Each row is a point on a tangle of strands that fork, close into loops and nearly touch. The rows are in no order.
In the rows, 128 means zero.
Points whose rows are less than 107 apart are linked; no others are. Some points are linked to none.
(580): [158 144  79 156  72 139 165 135 151 137  76  58 125 119 106 199 155 148
 101  98 101 131  70  83 158 105 139 113 167  91 102 144 154 155 117]
(718): [126  78 147 102 240 128 114 124 133 113 214 202  90 121 114 133 101 120
 101 126 168  95 128 154  67 139  99 140  64 153 114 130 138  96 157]
(226): [114 138 152  97 121 114  89  77 127  90 137 138 125 131 138 126 136 112
 162 157 137 160 174 152 141 127 109 110 111 129 148 154 115 170 150]
(343): [126  83 155  91 244 135 115 125 130 113 186 178  73 129  92 140  99 110
 100 110 173  93 121 155  58 141  63 137  49 154 102 136 120 105 151]
(710): [170  79 102 102 179 123 126 130 144 109 126  80  87 121  91 197 152 135
  77  83 144 106  59 125 108 144  60 124  70 109  66 157 119 161 142]
(77): [131 153 143 148  79 133 148  77 119 121 136 170 163 125 174  92 162 165
 159 181 118 178 169 145 136 151 171 119 166 135 132 104 140 162 127]
(355): [141 100 181  75 185 124  90  93 125  99 135 130  99 147 102 144 123  92
 127 106 165 131 145 174  86 154  25 140  44 151  94 163  91 159 143]
(273): [154 147 130 168  67 145 179 110 114 160  79 140 175 133 148 106 150 174
 131 145  97 136 126 147 119 155 146 160 157 148  83 109 124 131  89]
(647): [136 157  96 139  74 138 141 123 146 129  58  39 123 133  86 180 146 121
 119  90 114 136  74  87 169  94 109 102 158  92 115 154 125 172 114]
(528): [116 169 114 134  76 138 130 122 141 127  62  59 122 137  94 154 130 111
 136 104 121 142  99  92 167  88 116 100 157 102 139 151 121 164 117]
(549): [102 162 189 125  52 134 114  83  95 130  63 139 142 154 162  64 136 121
 197 162 126 170 200 165 141 158  94 117 135 160 141 124  75 162 113]
(685): [137 110 164  84 158 116  87  85 130  91 132 123 115 141 108 147 132 100
 137 121 153 142 146 165 114 143  56 132  67 136 108 166 103 171 145]
(472): [159 112 111 137  97 119 145 122 129 128  94  91 133 142 115 163 152 147
 102 108 109 116  92 123 143 139 117 141 131 109  87 133 127 144 107]
(440): [125 173 124 187  72 166 182 136 124 187  66 136 175 122 139  84 131 155
 144 148  98 136 118 130 110 136 150 142 177 164 102 113 118 104  87]
(119): [120 148 181 131  67 125 128  86  89 132  76 142 153 161 156  67 142 131
 173 159 122 153 184 170 127 173 105 144 124 159 118 113  81 151  97]
(239): [ 88 185 126 123  93 138 112 141 134 128  74  70 117 130 103 123 103  92
 158 111 136 145 129  92 166  71 127  91 156 110 181 148 117 145 123]
(749): [164  76 130 100 184 110 123 103 143  97 189 170 114 121 131 167 140 149
  92 132 153 126 116 163  93 145 107 152  72 132  87 141 152 150 157]
(186): [100 146 169  99 101 121  87  78 112  97 122 147 126 137 161  96 132 116
 185 166 132 166 200 157 147 140 106 103 126 140 164 138 100 164 144]
(159): [123 137 103 170 125 143 158 195 121 175 101 115 134 121 116 111 111 127
 113 100 103  86  99  97 126 124 154 142 157 132 136  96 130  54  96]
(311): [108 126 156 138 122 121 121 125 106 135 127 155 143 151 139  75 122 123
 145 150 123 119 159 143 127 154 133 142 127 144 136 107 108 103 104]
(174): [121 157 126 160  80 155 163 148 103 177  33  73 140 155 101  92 122 124
 128  97 104 102 100 116 124 147  89 149 143 149  95 120  68  95  71]
(562): [111 158 118 139 110 128 128 111 144 124 159 146 135 106 141 124 129 130
 150 160 127 158 148 107 153 101 190  99 171 111 172 123 160 143 144]
(240): [171  59 139 112 171 102 134 120 125 112 187 184 135 133 158 142 140 165
  86 133 131 116 121 172  97 169 122 175  80 139  78 108 149 126 139]
(545): [168 111 142 114  94 102 133  76 123  96 136 143 160 139 153 144 166 161
 122 152 126 161 139 166 131 156 131 158 113 122  96 125 135 188 129]
(534): [139 112 151  99 143 109 105  71 123  82 188 179 143 130 160 122 151 142
 137 170 143 162 172 169 117 156 129 140  99 133 124 130 133 168 156]
(198): [136  81 118 146 167 116 137 176 126 151 167 158 125 120 135 123 113 135
  99 116 110  80 110 125 119 141 152 152 122 132 119  95 151  63 121]
(571): [136 142 104 126 100 120 124 102 158 108 125  97 125 116 109 177 141 129
 124 132 126 149 108 106 162  94 149 108 148  94 132 155 156 171 144]
(753): [103 155 183  97  69 125  90  73 107 103  91 140 126 138 169  90 139 115
 198 162 132 178 212 167 156 151  86  99 128 145 160 140  82 179 141]
(594): [107 178 105 133  91 137 126  94 151 118 159 138 130  90 148 134 138 136
 160 169 130 189 161  99 165  84 204  75 189 103 183 129 169 172 168]
(201): [131 124  98 129 140 123 120 130 155 117 153 108 111 110 106 175 129 119
 109 123 131 124 103 102 144  95 148 116 137  99 140 152 161 138 151]
(686): [ 61 199 128 109 118 147  95 164 125 134 108 111 118 117 137  84  81  88
 181 133 159 155 176  96 157  59 165  69 169 124 235 133 119 122 142]
(482): [122 141  85 171 143 144 162 241 129 179 117 110 128 107 123 123  94 114
 106  77 111  74  92  81 124 104 174 135 166 126 166  88 146  31 111]
(617): [112 107 164  92 180 117  85 100 120 100 163 160 113 145 125 117 113 102
 143 142 154 127 162 158 104 141  79 133  77 149 132 150 108 131 146]
(493): [190 107 100 148  78 119 171 117 131 132  95 100 147 126 138 191 168 179
  94 114  95 126  90 130 137 144 137 154 142 107  65 128 156 154 114]
(47): [163  85 120 110 161 110 121 111 146 104 166 139 120 123 123 173 142 141
  95 126 140 120 105 144 114 137 115 145  90 117  89 145 149 150 146]
(309): [104 143 123 151 126 134 134 171 122 156 110 120 133 136 112  96 104 114
 128 117 123 101 118 103 136 114 149 131 150 131 155 109 124  79 100]
(637): [143 104  91 137 148 119 132 151 156 129 170 126 115 104 121 182 128 131
  98 120 120 110  96 101 137 108 161 128 138 101 128 137 178 113 151]
(111): [169 109 136 140  94 110 157  98 117 125 136 164 169 132 165 130 163 177
 118 152 108 143 139 161 122 163 157 170 133 126  90 105 144 151 116]
(295): [ 80 140 137 119 170 127  99 159 123 133 171 154 125 127 129  82  93  96
 147 144 143 120 158 110 128 103 162 113 136 134 196 120 129  85 135]
(777): [163 109 128 116 108 109 128 100 128 109 101  92 133 146 114 163 155 141
 109 113 123 130 100 142 140 144  98 145 107 115  82 143 119 171 120]
(351): [102 191 109 145  58 146 136  97 151 128 101 111 139 102 135 132 133 134
 160 155 128 190 142  93 170  76 178  71 192 108 167 135 159 185 147]
(231): [143  78 118 102 191 127 117 151 128 122 128  89  83 140  90 159 124 114
  86  79 145  89  70 121 102 154  48 125  66 128  82 141  96 123 130]
(208): [136  80 122 125 181 116 120 157 128 130 154 131 110 139 115 132 114 125
  93 106 131  82  99 128 113 143 104 144  94 134 105 120 127  89 125]
(325): [ 87 130 121 111 192 127  96 177 135 126 178 137 110 121 108 111  84  87
 126 120 153 104 131 103 122  90 149 115 122 126 187 137 133  80 144]
(245): [158 101 152  99 135 102 113  77 125  87 167 159 145 137 147 139 152 146
 120 153 142 154 149 171 117 157 116 153  89 132 102 136 131 177 144]
(620): [ 99 123 108 121 180 127 110 196 136 135 152 110 107 127 102 120  88  91
 110 100 146  88 103  89 129  96 136 124 125 122 172 128 130  72 130]
(550): [111 105 150 116 165 111 103 123 120 118 164 160 128 145 131  99 114 116
 130 144 136 112 149 143 119 143 120 141 103 140 133 126 119 108 127]
(519): [121 124 154 102 144 115 101  70 116  80 200 192 137 124 178  95 154 140
 159 187 141 170 198 165 120 158 143 123 120 136 148 121 129 157 162]
(265): [115 179 112 184  80 177 184 177 112 205  28  82 153 134 107  80 107 132
 130 103  99 106  87 107 109 132 110 148 167 165 102 117  80  69  73]
(308): [117 142 163 148  88 131 143 107  96 149  92 153 158 155 147  62 134 138
 156 157 117 132 162 158 118 170 126 153 135 159 115 102  93 119  89]
(202): [ 52 186 143  99 138 149  80 160 112 128 140 147 108 113 162  54  87  93
 197 156 159 161 214 115 144  82 165  66 168 136 251 125 107 106 155]
(291): [133  95 181  73 221 132  98  98 123 106 163 169  83 142  97 137 109  95
 122 110 177 116 150 178  59 156  32 142  37 162 100 148  97 135 145]
(146): [168  95 117 104 146 113 117 103 148  97 128  91 111 126 102 192 157 134
  93 105 142 129  83 141 124 136  83 133  85 107  75 163 129 180 143]
(244): [123 134 149 124 118 120 122  73 113  99 185 190 149 124 189  82 163 154
 163 191 127 173 194 156 131 162 168 120 147 134 150 103 135 155 149]
(732): [129 125 147  97 132 112  95  84 133  93 131 118 124 135 115 145 136 110
 140 136 140 146 143 148 138 127  92 123  96 122 122 161 116 173 146]
(481): [134  91 107 173 168 125 157 221 118 180 160 158 130 102 147 122 107 133
 103  97  88  67 108 116 117 136 176 154 139 134 130  71 161  20 122]
(367): [121 141 126 156 115 130 142 129 134 141 152 159 148 115 146 114 131 141
 142 153 116 138 141 117 140 123 188 123 167 122 149 107 158 114 124]
(564): [148  79 124 113 165 117 120 146 120 124 125 100 104 149 105 144 128 125
  88  92 131  90  84 132 116 156  70 143  82 130  79 130 103 115 117]
(64): [143 133 133 150  93 123 151  95 127 127 150 171 161 120 164 114 156 163
 141 168 111 154 150 139 134 144 182 133 161 122 123 105 154 148 125]
(178): [167 134  79 161  71 143 177 145 133 150  58  58 133 125 110 190 154 157
  94  87  85 116  64  89 144 123 123 127 164 101  80 132 136 136 103]
(688): [140 132 115 148  90 134 151 137 116 148  64  80 135 148 105 132 137 135
 112 100 104 109  95 116 139 139 105 141 140 123  95 123 100 122  88]
(436): [ 99 141 130 138 137 129 123 157 127 142 144 140 133 126 125  95 107 113
 138 135 128 117 135 109 137 108 166 121 150 128 172 112 134  94 118]
(279): [179 132 110 165  66 138 190 117 124 156  78 118 166 126 145 154 160 183
 109 128  86 133 106 136 126 147 149 162 156 127  67 117 145 139 100]
(225): [111 132  87 146 165 135 136 235 133 156 138 105 115 120 111 123  90  98
 103  75 132  77  90  78 131  94 168 126 149 119 178 104 141  47 120]
(509): [ 64 161 133 101 174 135  81 161 118 122 179 154 115 114 139  73  84  86
 172 150 157 139 188 111 131  87 174  92 148 132 232 127 124  92 155]
(626): [120 175 115 140  60 137 135  97 147 122  80  84 136 122 112 154 138 130
 145 131 121 165 117 100 171  83 143  93 171 104 141 148 144 185 130]
(574): [159  78  75 141 167 116 147 178 160 138 175 116  97  89 130 215 132 138
  80 101 113  94  74  95 127 112 156 126 125  99 110 133 196  98 166]
(397): [154  67 135 139 162 110 139 146 113 140 172 181 141 135 155 112 126 154
 100 129 110  90 124 159 107 169 139 173 103 141  92  92 143  81 118]
(352): [138  91  93 113 189 128 119 157 154 117 160 105  87 111  92 181 123 115
  85  97 144  95  75 104 116 112 103 118  98 110 110 154 143 118 149]
(250): [ 74 193 118 115 115 145 102 163 134 130  99  89 115 124 116 108  84  80
 164 115 155 144 147  86 158  58 155  83 160 114 215 143 125 126 135]
(229): [118 177 111 189  83 175 186 173 124 201  55 110 164 120 120  86 114 141
 134 123  98 117 100 111 109 125 142 144 177 163 112 110 111  73  82]

A piece is all that can be reached along the links. How many separate loops has the piece of each point below (a circle has one, a figure eight two, a Y none), and how many tips (points with one link)?
(202) -> loops 3, tips 2
(308) -> loops 1, tips 1
(174) -> loops 2, tips 1

A tip is a point with one link. Name the tips that can be reached along the links from each point below, in the order of the rows.
(571) -> (178), (574)
(231) -> (481)
(549) -> (718)

How many points has the smallest loop of links through each point below? Write 0 if it is on no loop.
(519) -> 8
(493) -> 9
(594) -> 13
(749) -> 10
(308) -> 11
